Points, in no order, along strands that fork and pass close to each other.
In the rows, 128 means zero.
Points whose rows are less than 151 apart are linked; no others are.
Pagas: [118 136 113 145  81 172 172 126  78 119 107  83 171 108 117 171 153 129
 130 140  86 139 143 111 144 135 109  99 108  78 168 169 167 114 169 102
  85 124  94 151  62 136 170 158  78  89 146 169 108 121 165 134  97 113
 178 164  75  77  99 151 161 158]
Goze: [138 110  98 189 164 111  81 119 179 137 174 146  72 120 137 105 138 136
 121 121 122  93 124 168  87 153 141 124 141  62 146 146 109 115 104 172
 166 106 163 106 119  54 116 120 112 103 143 143  73 111  91 127 120 161
 145  91 131 148 143 124 170 140]
zapap: [123 151  78 102 111 101 109 122  96  97 154 103 162  56 132 156 132 108
 131 122  71 105 138 114  70 116 150 147 164 117 161  70 129 121 128 171
  83 122 151  97  83 117 138 156 156 145 146  85  82 146 154  81 134  92
 123 137 114 160 109 134 152 111]
Mis: [127 136  93 154 117 124 104 124 130 106 149 113 119  94 126 138 151 137
 117 121  97 111 136 130 110 138 138 123 126  93 146 128 128 115 137 141
 125 111 137 117 102 102 133 141 123 116 141 127 111 112 134 131 133 119
 134 115 121 129 128 137 150 124]
kar: [132 134 156 122 160  54 131 131 113 141 128 201  58 194 121  78 116  69
 153 118 139 130 132 154  90 127 162 158 106 191 106  93 109 124 109 167
 150 166 112 128 127  96 105 112 194 140 117 116 111 145  93 143 145  90
 150 203 140 149 181 145 101 111]
rezut: [125 128  72 143  97 105 118 120 126 142 127 107 104 119 142 143 179 113
 140 101  79 144 132 125  77 176 137 141 117  61 175 146 103 120 163 120
  80 105 116 118  66  34 165 147  85 102 129 178  86 135 134 125 113 101
 176 218  69 121 125 168 166 125]
Lapod: [ 96 151  50 141 103 124 149 113  67 115 136 122 168  96 117 173 142  63
 161 122  56 148 170 127 115 150 141 109 128 120 169 138 145  91 153 125
  92 128 118 129  43 120 170 152 140 130 131 133  70 104 176  98 116  79
 153 177 104  97 107 154 176 138]
Fos: [121 135 166  93 143 131 102 128 198 127 139  99 143 116 147 122 123 184
  90 132 176 119  74 102 172 117  93 145 117 146 105 117 103 150 117 109
 126 127 152 106 172 157 114 102  99 123 148 135 194 162  80 141 122 142
  86  64 146 139 123 106  95 107]
Dinef: [133 124 118 160 147 131 154 147  94 120 122 153 100 167 101 103 120  88
 134 128 131 140 158 152 140 141 152 102 138 155 124 138 134 124 126 127
 167 131 116 157 139 154 133 117 151 148  96 103 114 100 144 146 134 129
 122 152 159  84 148 127 129 146]
fes: [115 154 147  62 123  73 106 108 161 137 120 103 132 104 139 142 102 159
  78 126 141 126  61  70 109 125 116 169  89 143 116 117 104 155 144 122
  67 116 152 120 106 113 110 111 110 126 180 134 186 194 100 139 119 107
 111 136 119 166 134 142  68 112]
tira: [134 112 140 133 149 141 161 158  88 118 119 182 103 176 121 103 107  82
 176 130 140 145 157 169 126 116 159 134 159 190  91 124 137 122 103 152
 191 146 114 145 173 160 130 128 183 170  85  82 108 112 146 127 162 130
 116 169 165 111 177 126 117 129]
ketav: [120 157 155  76  80 150 165 131  77 123 102 102 173 109 114 161 112 129
 121 130 121 136 108  85 139 102 111 147 129 172 119  96 141 134 149  98
  71 140 101 153 127 184 127 152 140 152 119  97 156 145 148 108 147 104
 130 162 108 131 115 139  99 113]
volim: [164  95 125 217 135 176 115 140 142 124 137 140  86 149 141 101 171 143
 116 116 154 116 146 171 136 151 127  85 152  72 152 161 131 106 120 131
 190  92 134 134 161  79 109 116  97  92  92 161  98  58 122 151 127 164
 126 105 136 108 137 116 154 131]
vuva: [142 116  89 172 100 145 107 130 154 128 136  91 112  94 142 153 187 154
 113 104  94 107 122 136  87 168 120 121 127  32 172 150 108 123 157 129
 103  86 141 104  95  38 145 146  62  89 129 170 102 115 127 134 114 142
 153 133  78 132 103 137 171 129]
tob: [117 124 151 124  95 150 179 138 101 146  84  98 166 144 100 149 106 128
  97 152 130 166 152  89 177 136  97 100  73 137 133 176 153 146 171  73
  95 137 101 173 107 192 154 110  89 103 139 160 173 124 150 157 103 136
 150 124 126  79 118 122 116 174]
kina: [112 110 135 110 183 104  71  84 220 126 199 122 148  78 143 113 113 159
 131 152 157  78  90 162 117  94 122 155 156 124 111 101 100 123  73 182
 167 155 193  88 161 129  99  97 127 134 174 123 132 165  73 102 114 167
 100  10 157 185 112  85 143 136]
Tup: [126 146 123 131 130  47 120 116 120 141 137 172  65 171 130  96 135  62
 143 106 109 123 129 146  68 143 159 149 111 150 132 110 125 113 113 162
 124 142 116 124 102  67 119 131 185 131 128 132  85 138 107 123 143  85
 152 205 118 152 168 158 124 116]
gos: [120 102 166 109 170 105  80  91 243 145 186 130 123  98 154 102  98 178
 117 140 180  83  61 147 116  98 118 152 137 119 114 100  87 132  76 158
 156 143 174  81 162 105  79  90 124 111 175 142 149 183  38 116 120 163
 114  31 134 186 132 101 114 112]
dore: [147  99 162 173 147 125 106 143 178 162 117 145  69 190 128  79 115 155
  78 140 160 143 125 140 139 155 133 101  93 102 125 160 100 149 128 111
 161 107 139 133 157 102  94  91 105  91 115 151 155 118  89 162 128 153
 130 116 150 109 142 118  98 142]
Tana: [109 152 155  91 104  92 173 126  83 148  94 141 117 172 101 121 124  90
 109 117 129 164 107  91 117 143 119 147  90 183 114 130 137 137 164  98
  98 155  82 158 116 135 130 118 150 129 133 133 169 138 139 140 138  78
 156 200 111 139 152 150  73 133]
Rul: [114 154  57 107 150  80 102 113  89 101 168 132 143  75 119 132 118  73
 169 122  65 117 170 137  84 115 162 152 159 132 144 105 146  95 116 189
 114 133 156 102  75 133 146 152 179 164 140  84  74 123 152  68 119  96
 113 130 141 157 125 143 174 130]
gup: [161  90 129 224 139 138  94 123 163 132 166 149  70 134 147  82 174 141
 135 114 144  89 135 182 108 144 139 101 168  71 151 142 122  96 101 158
 193  89 152 116 155  56 109 128 106  97 110 157  69  80  98 146 136 174
 131 103 116 141 143 120 175 117]
moket: [138 147 141  60  95 100 105 123 121 123 139 102 148  77 134 156 116 150
 115 122 123 102  81  75  95  92 133 170 139 155 133  54 122 139 117 143
  66 127 138 111 129 130 103 138 157 148 153  92 132 190 111 108 149  93
 119 140 114 180 126 136  94  79]
Benu: [ 92 146  46 142 159  65 112 103 130 157 128 171 124 145 114 134 132  67
 115 132  87 151 194 132 139 172 139 109  77 115 128 177 109 130 146 138
 125 155 146 130  39 101 162  99 137 130 146 166 112 106 149 125  88 102
 135 147 159  72 107 147 141 193]
Bamu: [117 149  99 103 151 114 122 122 129 108 121 107 189  95 116 162 119 132
 120 135 118 124 165 107 162 117 125 129 123 132 137 147 156 136 146 121
 100 127 151 126  85 198 154 140 117 148 144 120 161 124 173 121 106 138
 102  77 146 124  90 128 150 175]
Biziz: [118 136 109 106 110 150 145 133  64  83 125 133 180  85 124 151 105 107
 162 128 104 122 137 131 106  97 150 152 179 153 121  71 157 105 134 141
 110 123 115 119 130 178 127 170 193 164 102  55  84 126 160  77 156 115
 101 150 134 144 131 141 141  95]
vadon: [121 131  65 173 169 116 110 118 121 115 152 142 122 127 115 131 135  97
 129 130  96 123 194 150 148 138 149  88 132 113 131 163 139 108 129 144
 166 131 158 134  93 132 149 123 140 134 137 116 104  87 158 131 105 134
 115 106 171  85 124 121 158 169]
sez: [106 136 100  96 105  94 134 110 123 151  91 115 169 124 119 174 130 110
  94 131  94 151 140  92 130 160 117 132  47  99 141 180 119 137 175 118
  76 140 122 145  32 126 167 128  88  96 165 185 140 154 161 141  87 105
 148 140  99  93 103 150 130 188]
vukir: [150 128 109 153  97  96 110 107 132 160 130 141  61 151 136 119 189  99
 142 101 103 132 119 128  62 177 145 142 129  83 161 140 114 117 163 123
  89 113 115 117  89  19 147 148 109 110 113 173  68 127 120 136 135 101
 169 238  63 152 150 167 146 109]
Mik: [119 135  95 156 149  47 115 103 124 161 127 177  59 178 123  92 147  59
 138 123 100 141 139 140  89 184 154 133  98 134 132 149  99 109 138 142
 126 151 125 113  68  45 134 114 158 128 113 162  94 122 114 139 124  87
 154 213 122 113 163 147 130 140]
gemen: [101 140 107 137 127 165 180 131  38  90 109 136 185 108 111 160 106  72
 162 135  87 145 146 125 127 119 136 128 164 151 133 112 162 102 145 118
 112 129 103 146 102 187 145 167 178 157 110  81  90 106 182  91 147 112
 118 173 132 114 119 148 155 120]
kip: [153 115 190 130  88 212 173 162 118 140 106 113 126 181 124 108 130 166
 120 122 177 154 106 116 171 122 100  99 122 163 114 137 130 147 138  73
 149 119  90 162 202 158 117 126 115 111  96 133 189 107 126 149 158 136
 123 128 123  99 133 103  88 107]
pomun: [123 129 154  73 120 199 149 138 124  89 110  78 211  78 137 166 121 183
 128 127 159 122  99 107 186  94  70 133 164 156 111  86 144 134 119  82
 105 121 110 123 173 207 132 144 124 149 119 105 177 131 151 101 127 139
  77  72 119 146  87 102 137  96]
mekib: [ 97 147  88 116 138  73 124 109 126 163  94 143 156 145 112 153 115  76
  90 132 101 166 169 108 151 161 118 127  55 122 128 180 123 141 163 111
 104 154 129 149  40 145 160 101 113 122 159 163 152 123 167 142  85 102
 135 135 134  81 101 147 126 202]
Tunul: [155 107 156 168 133 133 135 147 131 149 108 153  57 203 118  83 131 125
 107 123 147 155 134 143 137 162 140  98 103 135 118 154 116 143 135  98
 153 116 114 149 163 103 103 104 115 109  94 145 145 116 102 175 138 136
 137 159 145  99 159 132  97 131]
nore: [110 136  88 160  87 165 179 104  45 117 125 107 182 101 117 174 150  79
 167 136  69 143 159 130 143 149 119  91 128 103 178 154 161  92 163 107
  86 135 100 149  47 126 180 166 115 113 127 148  82 102 186 118 121 102
 168 199  84  73 103 156 177 136]
bekit: [156 122 117 153  66 153 131 117 133 149 112  93  98 125 134 135 180 164
 112 113 111 132  96 111  87 171 115 124 115  48 157 161 127 132 182  99
  86  90 119 113 107  41 143 146  57  88 128 184 105 119 118 152 128 131
 167 181  49 150 111 156 144 111]
Lefu: [161 119 182 135 110 152 141 151 131 137 112 147  72 181 129  85 131 143
 126 116 156 147  97 125 125 133 137 120 129 169 120 115 138 144 121 108
 145 127  91 145 185 117  98 122 142 117 100 127 157 130 108 157 165 120
 144 163 122 116 156 133  88  96]
kosi: [134 143 125 121  64 147 143 121 103 128 105  78 147  97 128 154 145 150
  98 120 101 126 102  94 104 135 114 132 100  92 154 141 139 129 163 111
  62  97 111 138  86  98 137 147  73  99 149 147 130 144 140 135 121 101
 159 162  71 133 111 145 122 125]
Kufub: [151 115 143 167  94 155 143 131 117 149  97 117  95 172 115 119 152 141
  96 125 137 146 122 115 135 175 123  96  89  84 145 176 141 133 163  81
 117 107 106 152 132  98 127 122  76  82 102 180 130  93 123 169 127 132
 167 172  99 100 131 130 112 138]
gopi: [156 105 174 156 146  94  75 119 203 160 164 155  66 148 150  75 105 162
 157 135 151  84  94 167  79  98 153 159 140 121 131  94 117 116  75 188
 164 124 146  92 157  66  62 112 137  97 153 144  88 166  51 134 145 151
 146 107 115 181 158 134 129  98]
noz: [131 141 142 105 109 145 160 141  75 106 116 153 139 126 124 134 101  97
 168 128 117 139 114 128 103 101 150 156 167 180 108  77 145 120 121 133
 130 141  97 132 161 163 116 155 197 173  91  66 107 129 150  92 170 106
 119 182 130 139 153 136 120  97]
buba: [113 141 115 134 159  88 114 136 148 146 114 142 118 153 107 128 109 116
  86 137 128 143 166 120 169 151 128 116  89 133 107 167 111 156 134 122
 132 144 144 145 103 157 141  98 115 136 141 136 174 116 118 146  97 139
 126  92 172 101 119 122 111 180]
gupaz: [131 137 127 132 114  80 134 117 116 154 106 147  79 172 123 111 143  98
 112 113 110 145 116 116  97 174 144 128  84 124 135 142 113 132 151 120
 103 141 112 132  91  77 125 119 115 113 121 162 113 137 124 146 130  92
 166 203 101 126 154 155 105 132]
Big: [135  99 185 129 114 237 169 171 114 114 115 121 140 157 142 106 135 156
 140 127 178 146 116 142 185 107 105  93 152 169 114 125 144 147 115 100
 189 124  89 139 227 166 121 135 137 128  74 110 162 100 129 134 168 142
 108 114 141 109 134  96 104  97]
fif: [116 131 139 110 184  76 126 143 137 156 120 187  75 193 112  89  98  89
 132 138 156 149 164 140 143 128 152 139 105 181  93 133  97 143 108 145
 159 166 131 137 149 146 131  92 154 166 115  93 156 135  99 152 134 138
 127 126 191 110 147 121  84 149]
nagu: [148 136 119 101  78 135 119 131  89 103 140 107 144  69 133 154 120 140
 128 115 102 102  90 112  68 103 140 150 170 128 149  54 133 121 112 153
  84 114 131 107 115 115 107 158 173 148 133  89  87 160 126  86 157  91
 115 151 102 177 120 135 131  71]
tukos: [120 140 154 101 115 170 154 134 112 105 106  84 184 109 112 160 117 161
 114 135 153 136 118  99 185 109  92 124 130 151 118 128 149 142 141  85
 109 129 104 140 152 199 133 130 109 128 123 117 183 127 152 131 125 136
 109  91 127 127  96 114 120 128]
let: [132 125 152  74 121 188 125 137 142  88 151  81 200  63 156 155 136 198
 126 115 160 104  77 122 154  81  81 136 172 142 110  59 131 125  92 114
 117 117 130 100 187 170 120 142 136 135 114  99 153 127 136  89 143 124
  66  49 111 163  96  91 129  70]
gusa: [111 139  90 133 154 144 159 132  59  89 116 152 169 120 121 146 107  79
 173 129 100 138 180 143 147 114 148 125 178 151 118 140 163 107 142 136
 151 126 124 137 127 191 143 153 173 177 102  72 109  98 184 110 139 132
 105 135 165 106 135 131 160 132]
zon: [130 104 124 110 170 113  90 115 141 102 171 141 137  89 136 115 105 135
 190 135 140  92 140 173 110  78 152 150 180 138 106  94 132  95  59 193
 198 157 161 103 185 154 106 144 166 153 137  79  97 129 109  95 128 155
 109  59 154 163 145 108 141 115]
valiz: [134 138 179  47  90 163 147 144 102 133 112 126 156 113 150 144  95 157
 166 126 162 130  85  87 127  74 126 167 171 192  89  34 134 151 106 122
 109 138 100 119 190 168 119 146 203 178 103  78 131 164 131  91 178 107
  98 153 115 157 130 119  88  57]
ral: [102 139 127 124 179  87  97 125 190 145 115 138 148 136 129 140  95 134
  75 157 144 140 153 121 178 144 117 123  93 133  99 154 105 176 140 110
 132 147 164 132 104 175 136  90 107 145 161 144 198 134 118 145  80 171
  97  62 185  97  98 102 111 182]
Tasal: [120 110 150 116 198 159 118 149 146 124 144 149 129 147 141 111 116 135
 162 140 183 126 168 167 171  82 126 126 175 155  83 127 119 132  72 162
 224 152 140 123 216 171 129 122 151 151 109  91 132 117 124 119 129 171
  95  43 187 131 131  78 122 132]
keb: [106 148  93  93 124 137 137 119  93 100 112  98 215  68 119 182 118 124
 130 144  89 135 179  89 143 109 110 125 129 130 156 131 166 119 161 123
  58 129 137 140  43 205 173 166 107 140 160 127 138 135 196 115 102 131
 101  91 119 123  77 143 175 170]
gamiv: [137 129 172  82  98 168 169 164  85 127 107 160 131 140 135 127 103 120
 173 130 141 149  93 112 115  83 144 156 162 214  90  53 138 151 120 125
 128 141  84 129 196 162 117 160 222 175  94  72 127 151 138 103 185 109
 117 194 119 144 148 129  92  72]
Zil: [162  99 182 157 101 204 138 156 139 130 122 111 104 164 135  91 155 186
 105 111 170 129  91 146 158 130 108  99 130 117 134 120 143 130 118  89
 157  96  88 140 194 118  99 127  99  95  89 147 159  96 104 157 162 144
 123 119 114 129 135 108 111  91]
vob: [135 131 151  88 117 157 111 129 173 105 143  79 163  89 153 137 139 200
 100 115 169 100  68 112 152 100  83 134 138 128 133  89 118 138 104 108
 113 115 133 109 173 140 106 128 113 124 142 124 174 148 101 118 128 119
  85  59 118 155 108 100 115  84]
bige: [107 138  48 153 174  58 106 118 115 137 138 176 107 147 109 124 129  59
 135 124  92 133 191 154 138 150 155 107 116 123 125 165 115 108 120 149
 151 147 153 127  76 124 146 111 159 151 129 126  92 100 146 122 104 113
 120 135 176  91 136 138 138 176]
fugiz: [168  86 166 172 124 131 121 155 131 124 151 180  70 174 140  69 119 127
 200 130 151 106 127 189 103  88 168 124 168 159 114  96 136 117  68 185
 213 130 124 123 199 103  90 134 166 134 100 120  73 123  87 131 157 143
 131 161 135 142 179 134 132  84]
pev: [126 137 173  70  89 163 165 138  99 130 102 113 138 147 119 135 107 146
 129 132 156 160  91  78 151 106 112 143 125 188 105 110 136 155 150  82
  96 134  85 140 180 178 125 132 147 151 113 106 179 155 129 131 158 112
 129 158 114 132 128 124  70 101]
Zeze: [112 144 133 103 165 105 101 121 185 127 134 108 145 114 128 144 108 161
  87 149 145 118 114 111 158 128 111 141 119 136 106 132 108 152 123 121
 124 136 161 112 132 168 129  99 108 140 150 130 191 150 106 141 104 151
  99  62 162 132 111 108 117 151]
Vus: [114 109 157 162 181 113  95 130 196 161 143 157  85 171 140  92 101 150
  89 148 164 125 127 149 149 152 131 113 107 103 106 143  82 152 102 131
 176 131 158 114 161 106  96  84 111 105 132 136 150 135  69 152 109 172
 124  67 177 120 134  95  98 150]
sosaz: [175 114 129 161  78 132 118 122 147 151 122 132  55 142 137 108 187 133
 137 112 117 117 111 114  74 164 139 126 148  68 158 135 129 120 156 111
  97  84 114 119 130  30 136 156  94 105 107 177  77 117 111 152 147 142
 164 218  46 163 143 162 149  98]
zur: [ 98 152 140  79  86 141 181 122  53 127  90 106 215 101 113 184 100 113
 129 140  93 147 131  77 132 103  94 142 111 153 138 123 161 122 160  88
  52 143  99 154  80 216 149 162 120 140 142 123 151 141 186 115 122 112
 138 153  99 130  92 149 122 143]
rifon: [118 152  96 123 141 117 119 128 124  95 143 103 147  87 117 146 130 128
 120 130 108 111 139 124 131 123 130 132 132 130 124 131 138 126 129 141
 111 124 140 119 110 150 132 137 137 141 139 106 135 119 152 110 117 119
 113  88 151 136 113 125 146 148]
Zuvo: [164  96 168 194 117 204 136 158 126 112 134 127 111 147 146  94 165 151
 124 110 165 124 130 169 156 129 113  82 148 113 140 134 139 116 112 110
 191  95 110 146 204 118  97 127  99 100  87 145 135  67 120 147 147 155
 115 103 141 127 141 112 139 104]
pes: [ 88 151  97  96  92 140 169 114  54 112 109 113 221  73 115 196 118  88
 143 143  68 132 159  88 126 114 109 130 129 138 153 119 168 105 169 113
  56 139 109 151  49 183 161 172 123 133 148 122 111 138 201 106 120 102
 139 153  95 117  94 152 151 146]
vebak: [139 118 152 160 101 163 160 143 107 140  88 103 130 167 100 130 133 137
  88 145 133 150 136 111 178 163 105  80  89 102 141 177 141 139 159  80
 135 122 110 164 134 152 131 116  83  90 117 159 161  93 142 165 111 144
 145 134 128  74 123 121 122 156]
laket: [127 126 170 110 179  62 129 145 141 156 126 191  52 205 126  67  93  95
 150 141 159 145 132 151 118 118 158 159 116 201  95 110 103 143  98 158
 162 176 112 129 155 113 110  91 167 149 118 109 139 163  82 153 152 123
 143 150 169 134 164 127  75 121]
vav: [128 148 132 113  91 128 129 127 152 124 111  77 151 108 134 151 138 163
  81 129 121 133  98  91 129 143 114 128  82  98 144 154 129 149 153 109
  80 102 137 130  87 113 131 123  75 102 163 156 165 151 127 142 106 122
 135 110 108 129 115 129 118 142]
Kizi: [132 144 145  79 101 114 115 105 182 129 127  77 165  87 134 156 119 189
  69 131 143 121  53  75 137 134  89 143  83 126 126 139 114 155 146 105
  74  90 158 119 103 128 120 106  72 111 174 155 203 187 109 149 109 132
  96  95 116 153 114 124  87 120]
guz: [121 161 144  33 110  75 108 108 136 126 128 100 166  90 129 157 105 151
 109 131 134 125  79  73 116 102 117 185 122 170 121  81 121 157 138 129
  50 140 142 123 127 162 116 127 138 164 155 107 170 201 129 115 125 106
  98 133 118 173 117 137  80 104]
fep: [119 121 109 121 164 182 119 134 115  72 144 106 201  55 139 152 131 158
 157 122 139 107 142 153 154  90 109 133 193 121 113 109 157 112 108 136
 154 127 158 109 163 185 129 149 151 154 113  82 134  91 161  82 115 157
  78  32 147 154 108  97 170 120]
bug: [133 111  84 177 172 134 128 128 107 116 135 157 107 160 108 107 120  84
 131 134 121 131 191 169 165 142 147  85 139 130 118 167 126 117 113 145
 190 122 145 152 136 142 135 101 130 154 105 111 108  71 155 133 113 144
 112 114 188  69 138 121 140 158]
vigi: [127 104 150 113 170 162 123 148 149 110 158 138 138 115 150 120 118 150
 183 135 177 110 132 164 144  60 126 137 178 166  92 101 134 112  56 168
 202 154 140 111 218 154 115 131 168 159 111  74 110 125 112  99 140 162
  99  63 162 151 136  99 130 101]
nak: [141 128  93 166 139  90  89 110 177 163 129 145  63 127 155 113 146 135
 116 116 108 117 108 128  73 181 145 136 104  56 151 151  94 127 132 145
 112  95 149  88  82  35 132 121 107 103 146 169  93 138  93 134 116 128
 167 147 103 149 139 155 148 137]
vozak: [115 122 117 108 170 145  95 126 164  93 173 107 175  47 150 137 139 170
 134 128 152  92 119 149 148  85 108 138 171 120 117 105 136 117  86 156
 152 132 174  95 167 163 118 121 139 144 148 106 145 126 126  88 113 162
  82   8 154 176 111  86 155 130]
Vapim: [145 112  98 185 127 107  98 117 180 174 123 145  57 159 138 120 172 135
 117 116 104 137 133 131  92 202 137 117 113  31 150 177  98 137 156 105
 119  94 137 105  88  18 148 118  71  98 114 186  89 123 118 150 110 144
 162 180  89 113 137 150 162 143]
mupev: [122 135 146 102 100 153 149 129 125 119  89  79 196 109 114 167 115 153
 100 146 136 136 141  96 188 125  84 110  95 133 127 160 156 154 163  86
  86 136 117 162 106 209 147 121  83 116 155 148 189 133 165 151  96 140
 121  90 124 101  94 118 127 163]
Zabol: [122 140 117 126 154 178 149 144  93  87 127 127 188  96 121 154 117 121
 165 135 127 124 165 142 164  96 131 132 183 139 100 129 159 113 128 129
 151 116 131 126 162 197 133 154 160 161  99  74 130  82 181 104 132 150
  90  85 152 123 119 116 166 123]
zam: [167  86 183 177 147 111  98 137 175 148 161 175  73 164 147  66 106 142
 178 132 156  93 120 189 100  87 159 136 153 137 127 110 119 116  63 184
 198 133 141 117 188  88  81 119 139 103 131 137  74 141  66 142 141 153
 138 116 132 154 168 122 134  97]
fuma: [123 119 168 119 158 184 152 168 139 115 128 133 143 142 141 125 120 148
 138 132 184 139 135 149 185  96 115 119 155 156  99 119 124 146  89 115
 189 143 121 128 218 177 130 116 147 148  90  92 159 114 134 126 154 154
  95  67 174 115 125  86 114 111]
pid: [122 140 164 101 105 132 176 137  78 139 103 133 127 174 108 116 112 111
 125 133 148 168 113  97 147 128 133 141 106 199 101 125 138 145 148  88
 115 155  87 161 161 173 123 125 149 146 108 105 175 133 141 148 149 103
 142 181 136 115 139 136  78 126]
Buva: [119 131 109 115 187  99  84 111 180 113 189 130 137  85 118 120 119 138
 145 142 148  83 130 157 122  90 144 149 153 124 105 110 118 120  85 181
 164 158 181 100 159 148 120 116 145 147 161  89 128 144 104  94 114 159
 107  38 167 175 124 103 138 146]
velim: [105 137 118 121 202  78 116 135 144 141 119 161 111 169 112 113  99  96
 115 136 146 143 175 133 170 130 139 134 121 153  97 159 103 147 114 140
 153 166 153 137 131 167 133  85 137 162 132 111 158 129 123 142 119 151
 114  93 192 105 124 106 108 173]
fule: [133 137 157 111 104  99 141 129 120 159  90 134  90 181 117 101 133 122
  98 119 140 158 104 102 122 158 125 124  80 147 112 147 115 141 160  86
  97 138 104 147 118 109 116 103 121 114 133 153 162 142 115 158 131 104
 162 183 117 123 165 146  75 130]
gede: [142  91 189 145 149 114  85 109 236 156 175 153 100 129 158  75 101 177
 130 138 174  86  74 173 107  94 126 153 143 111 126  87 105 115  64 165
 184 129 153  90 174  82  64  97 121  90 165 152 118 181  32 137 139 167
 136  55 118 186 139 114 132  97]
vudo: [108 125 111 107  76 129 165 114  98 146  82  91 185 103 119 191 135 122
 116 131  96 150 138  95 133 139  90 115  58  75 162 175 149 124 182 107
  66 135 106 168  29 140 183 148  61  80 184 198 134 147 167 142  96 106
 172 152  87  81 100 148 145 180]
zos: [123 122  55 174 132 129  99 113 157 109 166 102 122  80 134 146 170 139
 124 113  85 102 147 143  94 157 140 114 134  56 171 153 122 115 139 160
 133  98 149 111  75  57 154 146  94 106 149 153  95 111 144 112 105 139
 146 112 110 117 104 131 187 143]
kugog: [151 113 178 131 136 148 156 169 111 138 121 178  68 195 135  77 117 122
 167 125 157 148 124 153 124 113 151 129 139 198 109 105 126 145 104 140
 181 143  94 151 194 132 109 124 177 155  89 103 125 127 117 147 171 129
 135 177 153 118 174 125  97 104]
Gonaf: [111 154  43 138 137 103 125 100  90 106 155 130 141  95 124 144 138  63
 171 125  68 122 179 143 107 126 159 120 149 118 152 131 136  82 133 157
 130 126 148 124  54 121 158 146 157 151 132 106  64 108 153  91 116  96
 128 156 132 116 136 147 175 132]
muka: [126 140 101 129  64 147 154 107  80 136 109  79 137 121 120 160 170 120
 131 115  80 138 120 112  89 150 115 129 111  76 177 142 129 117 183 116
  74 112  94 140  71  65 163 162  86 101 131 164  86 127 145 127 125 100
 190 218  51 116 110 159 139 121]
vun: [146 113 116 192 120 124 123 117 131 146 113 137  73 174 122 117 161 122
 107 124 117 141 153 136 116 192 144  89 112  73 148 183 117 127 148 101
 130 113 122 138 116  58 136 118  91  98 110 177  91  94 130 157 115 139
 167 178 113  90 133 140 144 142]
Vaga: [131 111 138 177 159 109  92 122 197 133 159 141  88 127 140  98 123 153
 105 131 146  93 119 157 113 140 135 116 130  89 121 130 110 126  94 156
 175 118 169 110 143  81 100 104 109 101 147 143 116 126  84 138 115 157
 130  66 151 149 126 110 137 135]

Name the points in between on the shortest way along the links from the first point to the second, in order.
bekit / bige | sosaz, vukir, rezut, muka, kosi, vav, Kizi, fes, guz, moket, nagu, zapap, Rul, Gonaf, Lapod, nore, Pagas, vudo, sez, mekib, Benu
Tup / Vapim | kar, laket, fif, velim, buba, ral, Zeze, Fos, vob, let, pomun, tukos, mupev, tob, vebak, Kufub, vun
Tasal / vadon | fuma, Big, kip, Zil, Zuvo, volim, gup, Goze, Vaga, Vus, dore, Tunul, Lefu, kugog, tira, Dinef, bug
Big / noz | fuma, Tasal, vigi, zon, Buva, vozak, fep, Zabol, gusa, gemen, Biziz
vav / Tana | kosi, muka, rezut, vukir, sosaz, bekit, vuva, zos, Mis, rifon, Bamu, keb, pes, zur, ketav, pev, pid
zam / fuma | gopi, gede, gos, kina, Buva, zon, vigi, Tasal
